Each scene shows the same named points in several views. A view is turned or mirrored, shifted and resized as a whole, has a little noise and may leave points out.

Scene 1
View 1
<43>: [  2  -4   2  -2  -5   0  -3  -6  -3  -7  -1  22   1  -2   6 -10  22  -3
   0  36   8 -18   3]
<51>: [ -8  14  -9  -4  -1  -6   0   7   6 -11  -2  -3  -3  10  14 -18   4 -12
  -3  18   7 -13 -18]
<95>: [ -3  29  -3 -12  -8  -7  -1  14  11 -18  -4 -21  -2  17  17  -9  -3 -15
  -2  11  14 -14 -18]
<38>: [ -8   1 -21   3   3  -4  -3  23  27 -13  -6  -7   6  15  30 -26 -19 -15
 -18   7   3   0 -40]
<25>: [ -6  10 -19  -7   7 -12  -2   2   3  -6  -1   4  -3   9   9 -26  11 -14
  -5  24   9 -13 -22]
<161>: [-15  28 -11  -6   5 -12  -9  17  20 -15   4 -21  -2  14  15 -15 -17 -17
  -1   6   6 -11 -24]
<55>: [ -3  14 -32 -12  25 -29 -19   7  16  -2   3   7   4   8  -2 -25   1 -11
  -3  24   8  -7 -25]
<61>: [  7   9 -22 -11   5 -15  -4  13  17 -10  -9   0   7  15  16 -23   6 -12
 -15  20  13  -5 -29]
<137>: [-23  13   0   4  -1   3  -2   8   7 -11   7  -9  -7   5  16 -16 -10 -15
   4  14   0 -16 -15]
<85>: [ -9  -6 -18   5  11  -7 -15  18  30 -11  -1   7   9   6  19 -21 -20  -8
 -12  14  -2  -2 -29]
<193>: [ -2   7 -29  -8  19 -23 -17  15  24  -7  -2   3   7  11   9 -24  -8 -11
 -12  16   7  -3 -31]
<174>: [ -6   9 -16  -2   4  -8  -5  11  13 -11  -2  -3   1  11  16 -23  -3 -13
  -7  16   6  -8 -26]
<211>: [  0   8 -14  -5   7 -12 -13  18  26 -12  -4  -1  10   9  16 -14 -12  -7
  -9  15   6  -6 -24]
<64>: [-13   3  -3   4  -1   1  -8   9  13 -12   3   3   1   3  15 -14  -7  -9
  -2  20   0 -12 -13]
<183>: [  5  -4  -7  -2  -9   2   5  14  15 -16 -12   4   7  13  27 -18   2  -9
 -16  18  10  -6 -23]
<237>: [-13  20   0  -3 -17   9  18   7  -4 -17  -5 -21  -9  19  27 -22   6 -21
  -4  11  12 -16 -22]
View 2
<43>: [-50  22  31  11  26 -17 -52  18 -32   9 -18 -49  21  70  34  69  23 -21
 -27  -9 -11 -11 -32]
<183>: [-16 -16   9  49  25   1 -29   3 -20  25 -18   5  15  31  20  26  41  -6
 -25 -28 -27  34 -13]
<137>: [  1   6   5  34  24   8 -33  13   0  26  -5 -18  21  14  64  22  10 -10
 -23  -8  44  -1  -9]
<85>: [ -6 -13 -10  27  24  20 -16 -19   2  33 -45  27   9  24  44 -13  15 -15
 -37 -12 -16   4 -48]
<61>: [-31 -29  -9  36  12 -14 -33   4 -22  34 -52  -9  15  16  33   5  12  10
 -22 -24 -41   9  -4]
<193>: [-28 -25 -19  22  11  -4 -26  -9  -9  42 -70   4  13  13  52 -17  -8   5
 -30 -13 -32 -11 -25]
<64>: [-11   6   9  30  25   8 -31   2  -5  24 -19  -6  19  32  48  25  19 -15
 -31 -10  16   3 -29]
<237>: [  4 -16   7  55  25 -12 -38  28 -18  23  17 -28  22   3  49  35  32   1
 -12 -33  25  36  38]
<95>: [-17 -10   6  67   9  -2 -36  30  -5  34 -23 -16  43   6  37  39   8  26
 -12  -9  36  10  11]
<211>: [-23 -17  -8  43  15   9 -26  -3  -5  38 -54  13  25  20  32   3   7   8
 -27 -12 -13   4 -29]
<38>: [  5 -34 -16  45  24  16 -15 -16  -2  38 -35  29   7   3  41 -23  26  -4
 -28 -28 -20  29 -13]
<55>: [-45 -16 -18   4   6 -16 -34  -1 -15  40 -76 -19  12  16  62  -7 -21   7
 -29  -9 -30 -29 -22]
<51>: [-20  -7   1  34  20  -8 -35  13 -17  26 -24 -26  18  20  49  24  13   0
 -22 -17   5   4  -1]
<174>: [-15 -17  -7  31  19  -4 -31   2 -12  31 -32  -9  14  14  49   8  13  -3
 -24 -21  -8   7  -6]
View 3
<95>: [ 31  -1   2  55  12 -18 -19  25 -17 -36 -16  24 -10  21  33 -28  13  -9
  36 -13 -11  27 -24]
<85>: [ 17   9  -1  50  11  -5 -27  -2 -19  -4 -30  26   6  10 -24  13  28  20
  26 -30  25 -11   8]
<38>: [ 14   2   1  52  -7   4 -19  19  -2 -13 -36  44   1   7  -3  37  37   3
  34 -19   6 -23 -11]
<55>: [ -9  26  -3  41  26   2 -23  11 -22 -25 -33  20  -2  42 -21 -31  40  12
  42 -41  31   2  44]
<61>: [ -7  12   2  65  13 -11  -5  30 -11 -13 -30  27  -3  18   1 -12  37 -10
  38 -22   3  -6  26]
<183>: [  9   6  -6  70   2 -30  -2  29  -1   4 -12  20   3  -6   4   7  18 -10
  23  -7 -12  -6   5]
<64>: [ 29  19 -17  44   8 -28 -23   6  -9  -6  -2   5   3   9  -8  -1   6  15
  18 -16  10  11  -2]
<193>: [ -1  12   5  50  16   6 -19  10 -18 -17 -40  31   0  27 -16  -5  40  10
  39 -32  23 -10  27]
<161>: [ 31   5  -1  37   9   2 -36  10 -20 -40 -29  34  -8  32  16  -9  23   9
  39 -25  10  15 -25]
<211>: [ 13   1   7  61  15 -10 -18   4 -24  -8 -30  27   1  14 -10   0  25   9
  32 -25  14  -3   7]
<43>: [ 10  38 -29  58  22 -59  -2  20  -9   9  23 -23   3   5 -11 -42  -4   2
  14  -8   2  27  41]
<51>: [ 16  22 -15  45   8 -22 -18  27  -7 -22  -6  13  -4  21   8 -19  16  -2
  29 -15   2  14   5]
<174>: [ 12  18 -11  46   4 -10 -18  22  -6 -18 -18  21  -2  18  -2  -4  25   2
  32 -20   7   0   6]
<25>: [  2  35 -20  43  11 -19 -13  32  -3 -20  -7  12  -3  26  -2 -24  25  -4
  33 -18   7   6  29]
<137>: [ 45  24 -28  24   1 -20 -36  14  -5 -33   5   7  -5  22  14  -8   1  11
  23 -13   5  26 -31]
<237>: [ 30  22 -26  41 -11 -27 -14  50  11 -33   6  19  -9  14  39  -7  10 -22
  28   1 -28  17 -30]
View 4
<25>: [  2  -9   7   4  -4 -24  -4   6 -17   6   4  23  -7  14   5 -28  10   9
 -18  17  10   5   9]
<95>: [-12 -11  -8 -14   5  -1   0  14 -12 -28  -2  10   2  15   5 -39  19 -15
 -15   0   5  33  -5]
<161>: [ -1  -2   0 -14  10  -3 -18  11  -3 -13  -3   9   8   0  12 -55   4 -15
 -13  -3  17  34  -4]
<85>: [  6   6   6   6  10 -25 -28   8   0  -2  15  -5  35 -20  21 -26   2   9
 -13   8  21  12  15]
<193>: [ 19   4 -12  -2   5 -33 -32   5 -14   9   7  14  16   1  17 -32  -2  -4
 -15   3  22   9  17]
<55>: [ 24   1  -6  -3  -5 -43 -28  -6 -18  16  11  30  -2  10  12 -44  -3  -5
 -19   7  23   3  16]
<174>: [  0  -5   2   2   6 -17 -12  11 -10  -2   2   9   9   3  10 -29   9   4
 -15  10  12  15   8]
<137>: [-15  -8  26   1   3  -3   1   6   4 -15   5   8   3  -7   7 -49  13   6
 -15  15  13  20  -4]
<64>: [ -7  -1  22   4  -2 -17  -7   1   6 -16  17   3  14 -14  14 -39  14   6
 -18  13  18  15   5]
<61>: [  8  -5 -17  -1   4 -26 -17  13 -24   1   5  14  11  15   9 -13   8  -2
 -17   8   9   9  15]
<43>: [-14 -16  22  13 -26 -36  19 -13 -13 -24  33  20 -12   9   3 -12  31  15
 -28  29   4  -7  15]
<38>: [  2   2  -8   0  22 -10 -27  28  -8   3  -5  -9  35 -11  18 -19   1   6
  -9   5  15  23  11]
<237>: [-27 -20   9  -3  12  15  14  28 -13 -15 -15   6  -3  14  -4 -25  24  10
 -13  19  -5  29  -7]
View 5
<183>: [  9   4 -33   1 -10   5 -11   7   4   9  -7 -11  10 -17   0  -9   1  -7
   3  -9  -1 -17  10]
<51>: [  2   8 -24  -4 -17   3  -6   3  -6  -7  -5 -21   5  -7 -13 -14  -6  -2
  14 -22   0 -21   4]
<95>: [  1  -4 -35  -2 -26   5  -2  11 -15 -12  -7 -38   4  -7   0 -20 -11   0
   5 -20   8 -24   6]
<43>: [  6  21 -25   6   0 -15 -11 -15 -14 -17  -4   1  20 -18 -17  -3  10   7
  15 -35  -1  -9   3]
<64>: [ -1  18 -16  -1 -16  -6  -6   5  -1  -2  -4 -14   1 -15 -12 -13   2   8
   6 -15  -1 -26  11]
<38>: [  3  -3 -18  -8 -18  14  -7  17  13  21  -6 -18  -6 -11  -6 -21  -7  -9
   5   9  -6 -29  13]
<161>: [ -5   0 -18  -9 -29   6  -1  13 -10  -4  -8 -37  -9  -4 -10 -28 -16   2
   8 -10   2 -33   8]
<61>: [  6 -14 -26  -8  -7   8  -7   0  -6   5 -11 -15   4 -11 -13 -19 -10 -12
  15  -6 -10 -17   2]
<137>: [ -5  24 -16  -3 -28   0  -4  10  -3  -9   1 -27  -1  -6 -13 -14  -3   8
   9 -21   5 -29   9]
<85>: [  0   4  -7  -5 -12  -2  -6   9   7  15  -9  -7  -7 -17 -14 -21  -1   1
   5   9 -10 -31  14]
<193>: [ -1 -12  -8 -11  -9   2  -4  -1  -7   9 -14 -12  -7  -9 -21 -28 -11  -7
  16   2 -14 -25   5]
<25>: [  2   4 -19  -7 -11   6  -8  -6  -6  -5  -6 -14   7  -3 -20 -13  -7  -7
  24 -22  -6 -18  -1]
<211>: [  1  -6 -17  -4 -11  -3  -5   7  -7   5 -13 -16  -2 -16 -11 -26  -6  -1
   4   1  -6 -25   9]

In a view up to two points have been moved. Name them for each view, in the order of its rows, or write none.
view 1 | none
view 2 | <95>
view 3 | <85>, <137>
view 4 | <64>
view 5 | none
